A landscape with many valleys, sampled at points; each row gives a point and its height.
From any point a ball takes the steepest step (drop divided by distance) to one of its 2 nearest points. It stops when none of these is lower. Distance is the straight distance between rows; heights are no part of it.
J_167: [110  73  79 100  72  83  68 129 100  91  94 104 113  81  80  98 120 104
 104 121  89  73 129]  (h 8.39)
J_945: [100 105 111  97 110 109 125  75  98  95  96 109  90 118 108  99  90  82
 102  90 103 114 113]  (h 5.14)
J_490: [111 100  73  93  71  72  70 104 110 119  96 111 102  82  91 111 111 103
 104 113  90  90 160]  (h 7.83)
J_940: [ 98  96 114 111 102 123 130  87  83  91  97 103 102 123 106 111  93 114
 109  99 106 106  77]  (h 5.66)
J_625: [ 75 110 114  84 101  99 125 100  92 101 104 103 106  98 110 113  86  90
 100  89 102 109  99]  (h 7.05)
J_156: [ 81  81 108 103  97 103 110 103 109  74 108  87  90  93  98  98  94  93
 114 110 103  71 118]  (h 4.30)
J_301: [ 97  86  87  96  71  92  75 121 101 101  95 113  97  73  84 103 106  93
 114 125  83  79 138]  (h 8.28)
J_852: [ 82  83 112 108 101  88 128 103 100  85 107 101 107 100 111 108  94  99
 118 104  93  90  90]  (h 6.23)
J_768: [ 99  81 101 125  80 106 102 123  86  84  99  91  99  95  83  81 112  96
 131 117 110  90  96]  (h 6.78)
J_537: [ 85  94 104 103 121  87  95  93 117  86 101  85  97 108 109 100 115 116
  98 105  86  93  94]  (h 4.76)
J_806: [ 94 104  93 120 105  89  93 100 111  93 111  75  88 103  95  85 109 114
 104  96 109  77  93]  (h 3.16)
J_967: [112 129 116  53 103 102  85  94 105 120  83 102 112  89  91 112  90  82
  99  91 109 128 121]  (h 3.02)
J_315: [ 97  85 107 123  98  95 114 119 101  99 101  93 106  94 102 103 109 108
 126 105  99  88  79]  (h 5.84)
J_53: [115 112 104  77  96  94  88  92 100 113  92 116  94 104  90 110  97  75
 103  92  94 113 112]  (h 5.82)
J_720: [128  76  63 120  67  88  62 125  97  95  91 103 120  75  83  92 119 121
 112 118 104  60 139]  (h 8.51)
J_495: [ 97 111  85  96 114  87  93  85 116 103 100  92  99 104 112  95 103  89
  88  85  96 105 102]  (h 4.54)
J_784: [ 91  96 114 106 103 106 108 110  93  88 100 102  98 120  93 106 125 103
 113 100  87  93  98]  (h 5.54)
J_125: [101  85  82 107  83  88  87 110 120  89 100  90  95  81  94  84 107 103
 115 104 101  62 126]  (h 4.29)
J_544: [110  90  79 109  85  92  90 122  97 119  96 103  98  92  88 106 116  90
 103 107  90  96 103]  (h 7.25)
J_606: [122 114  88  76  94  99  73  98 105 131  91 118 104  96  92 116  96  86
  83  88  99 116 106]  (h 6.17)
J_593: [110 120 114  71 113 125 100  95  85  92 100 126 120  93 108 110  75  89
  83  76  97 115  84]  (h 6.57)
J_32: [ 94 105 102  98 130 100  92  86 111  98 100  83  98 108 111 101  95 126
  82  98  94 101  76]  (h 4.15)
J_522: [111 119 105  70 108 111 101  94 107 114  91  97  87  90 100 108  86 101
  83  88 102 110 103]  (h 4.22)
J_575: [ 97 113 128  79 133 116 111  73 102  95  99 110 113 112 118 107  86  92
  87  82 102 124 107]  (h 3.40)
J_646: [116  98  76  95  91  79  91 116 105 125 101 107 104  94  94 108 121  97
  75  97  91 106 122]  (h 7.46)
J_696: [114 101  74  97  77  70  85 114 110 108 105 104 104  82  97  99 121 102
  92 109  93  84 130]  (h 7.65)
J_426: [110 109  95 101 110 110 101 115  90 107  96 101 104 103  97 109 113 105
  89  90  91 104  69]  (h 6.77)
J_871: [101  87 111 111  75 106 115 110  82  92 100 111  93 110  88  95 105  99
 125 122 104  97  91]  (h 6.39)
J_666: [ 88  96  92 100 101  84  97  99 116  86 107  80  87  97  95  92 100  94
 104  94 101  75 117]  (h 3.77)
J_369: [108 131  96  71 109 106  81  87 116 110  87 113 111  99 114  94 106  99
  86  78  93 119 100]  (h 0.77)
J_21: [127  74  78 130  73  85  77 134  94 103  98  87 110  78  75  89 117 111
 117 114 111  80 117]  (h 8.67)
J_507: [ 87  94 105 133 128 112  91  93  96  98 117  92 108 120 113  94 118 107
  96 113 100 100  71]  (h 3.46)
J_618: [116  91  81 109  76  85  94 108 107 103  93  99  82  83  86  88  97  98
 122 115  95  82 114]  (h 4.78)
J_979: [ 99 113 125  87 108 119 128  80  88  96 103 120 109 116 108 118  83  86
  91  78 109 116 107]  (h 4.26)
J_222: [ 95 117 112  86 123 125 102  76  89  83 105 117 116 106 121 104  72 105
  87  89  94 112  70]  (h 6.22)
J_150: [102 123 126  64 116 101 111  86 104 102  89  99 105  96 102 108  84  90
  98  82 106 121 115]  (h 4.11)
J_717: [107  98  97 126 104  99  84 110 108  87 106  77 106 100 105  83 145 118
 104 122 104  97  83]  (h 1.27)
J_463: [121 100  74 111  89  84  82 104 109  91 102  81  97 102  95  85 135 117
  90 114 108  92  92]  (h 2.33)
J_365: [ 98 113 107  90 116 141 110  58  78  71 103 118 127 110 128 110  54 102
  85  86 108 119  83]  (h 6.54)
J_628: [118 104 108  90  88 100  98 109  84 128  95 126  88  95  73 106  72 107
  90  96 101 114 101]  (h 8.08)
J_402: [ 87 103 111  83 115  89  98  82 129 111  98  95 105 105 117 103  95  85
  97  82 107 115 113]  (h 5.23)
J_396: [ 98  98 115 101  90 110 119 100  89 104  96 118  92 121  91 105 100 103
 112  96  98 104  89]  (h 5.95)
J_310: [ 99  93 102  73  87  85  83  99  98 106  85 108 100 104  81 121  95  71
 119 102  92 113 134]  (h 5.46)
J_66: [ 95  85  99  86  85  93  92 105 100  95  97  99  85 103  83 104 103  80
 105 109  95  95 127]  (h 5.16)
J_48: [ 94 101 112 100 108 108 113  91 100 110  98 120 101 112 108  88  80 108
  91  78 101 118  84]  (h 3.17)
J_282: [113 129  74  89  78  86  86  98  99 122  91 112  94  91  97  87 102 100
  88  94  96 111 110]  (h 2.93)
J_913: [ 87  83 113  88 113  85 104  80 124  91 104  92  97 108 108 109  92  77
 110  91 104  97 122]  (h 5.75)
J_62: [ 90  84  65 106  76  96  92 124 110 103  89  82 104  94 104  90 126 107
 103 111  97  93 114]  (h 8.66)
J_70: [104  78 123 139 108 108 123  94  93  87 109  87 107 109 107  96 103 116
 127 117 118  98  73]  (h 4.52)
J_946: [ 79  93 107 122 126 117 125  73  83  95 115  93 115 114 130 121  79 106
  92 112 103 101  78]  (h 5.13)
J_296: [ 96  85  96 127 106  95  88 114 103  70 114  70 106  87  99  85 116  98
 113 117 107  67  92]  (h 5.44)
J_635: [100 106  95  97  79  87  86 112  99 128  97 116  88  79  86 112 103  96
 114 113  84  96 148]  (h 8.06)
J_742: [ 67  94 115  92 101  91 129  88  98  81 107  95 110  97 121 118  80  86
 113 105 100  97 108]  (h 6.61)
J_381: [120 127  97  70 113 131  85  91 108 102  89 118 109  89 112  87  81 105
  82  68  94 118  97]  (h 2.41)
J_184: [110 108  94  90 102  93  88 111 106 121 104 117 109  98 100 109 108  92
  83  84  92 104  83]  (h 6.49)
J_224: [100 104 103  95  85  87 108 113  86 125  98 112  89  91  82 108  83  93
  99  96  97 108 121]  (h 7.82)
J_965: [ 92 117 107  85 130 116  90  82 112 100  94 106 109 111 119 100  99 101
  82  79  91 119  95]  (h 2.35)
J_842: [100  76 110 136 109  95 104 113 109  98 109  78 107 101 106  87 114 118
 116 113 114  99  74]  (h 5.31)
J_980: [ 93  73  83 108  83 100  85 133 103  81  93  95 114  85  97  89 131  98
 107 115  89  80 114]  (h 8.52)
J_873: [103  94 111 126 110 108 117  86  95  92 114  90  92 106 104  92  86 110
 105 114 121  93  64]  (h 3.44)
J_181: [121  96 104  97  96  89 107 110  99 117  93 105  85  99  82  97  95 119
  90  95  98 106  96]  (h 8.35)
J_528: [ 87 112 101  87  97  82 110 111 102 112 106 101  95  89 100  98  94  87
  87  87 103 107 110]  (h 7.48)
J_549: [ 96 102 118 130 119 132 121  91  79  95 102 101 104 122 110  89  99 123
  96 102 111 112  72]  (h 4.98)
J_341: [ 83  99 102 107  83  99  98 119 102 100 110  99  94  98  96  87 120 103
 102 116 102  97  87]  (h 7.40)
J_204: [110 111 103  90 114 117 105  89 105 102 100  95  85  96 104  99  81 110
  82  96 104 101  75]  (h 3.28)
J_377: [ 79  91 107 109 101  92 108  92 107 102 106 106  93 122 101  84  87 103
  99  85 109 106  88]  (h 2.01)
J_6: [116 114 114  75 102 105  97  99  87 110  95 131 106  99  91 110  85  86
  91  83  93 117  94]  (h 6.21)
J_959: [107 113  80 103 100  87  92  93 123 111 102  86  87 102 103  93 111 114
  89  85 105  89  98]  (h 3.87)
J_607: [ 87  79 101 123 111 112 109  99  97  72 115  73  96 100 107 104 103  92
 115 121 106  72  96]  (h 4.91)
J_287: [109 117  94  89  89  95 110  93  89 103  93 107  80  89  94  93  83  87
 101 106  99 108  92]  (h 4.74)
J_451: [110 105 101 116 106 104 106  98 105 107 105  89  81 105  94  87  93 111
  96  97 114  92  76]  (h 2.10)
J_305: [105  98  90 122 112 113  93 101 100  93  97  86  98 115 105  89 127 104
  99 111  98 108  74]  (h 2.52)
J_74: [100 102 113 112 123 125 114  93  91  96 101 111 105 110 112  80  81 127
  81  89 102 118  74]  (h 4.14)
J_61: [ 85 108 120  95 132 110 115  62  86  86 110 105 117 109 130 118  74 102
  84 105  95 112  87]  (h 5.76)
J_891: [ 82  84 106  85  94 104 112  98  95  81 103  87  88 109  93 114  94  85
 104 109 102  94 108]  (h 4.79)
J_444: [ 99  92  95 122  79 106  94 133  91 102 102  84  94  99  83  81 128 108
 108 114 113  98 100]  (h 7.12)
J_879: [ 84  92  99 119 122 113 114  91  96  99 110  93 100 114 115 105  98  94
  92 101 102 103  82]  (h 4.32)
J_785: [121 111  81 103  89 107  87 121  88 121  96  99  95  94  84 105 115 105
  89  99  99 101  79]  (h 7.03)
J_141: [ 66 102 117 101 117  99 128  71  87  84 111  88 110 115 118 123  72  98
 100  90 108  99 107]  (h 7.00)
J_634: [ 82 103 108  89 102  90  94 109 108  99 101  96 100 112  97 106 118 107
  98  86  90  97 103]  (h 5.20)
J_76: [108 117  81  80  84  78  95  97 101 107  90  95  91  80  99  95  93  81
 101 106  91 111 116]  (h 3.88)
J_794: [116 102  92 107  80 104 102 103  94 113  91 108  73  97  84  91  98  97
 112 118  97 103 103]  (h 5.34)

For each start below, name the point where the ball stops.
J_980 => J_53
J_720 => J_53
J_21 => J_53
J_222 => J_717
J_62 => J_53
J_141 => J_717
J_365 => J_717
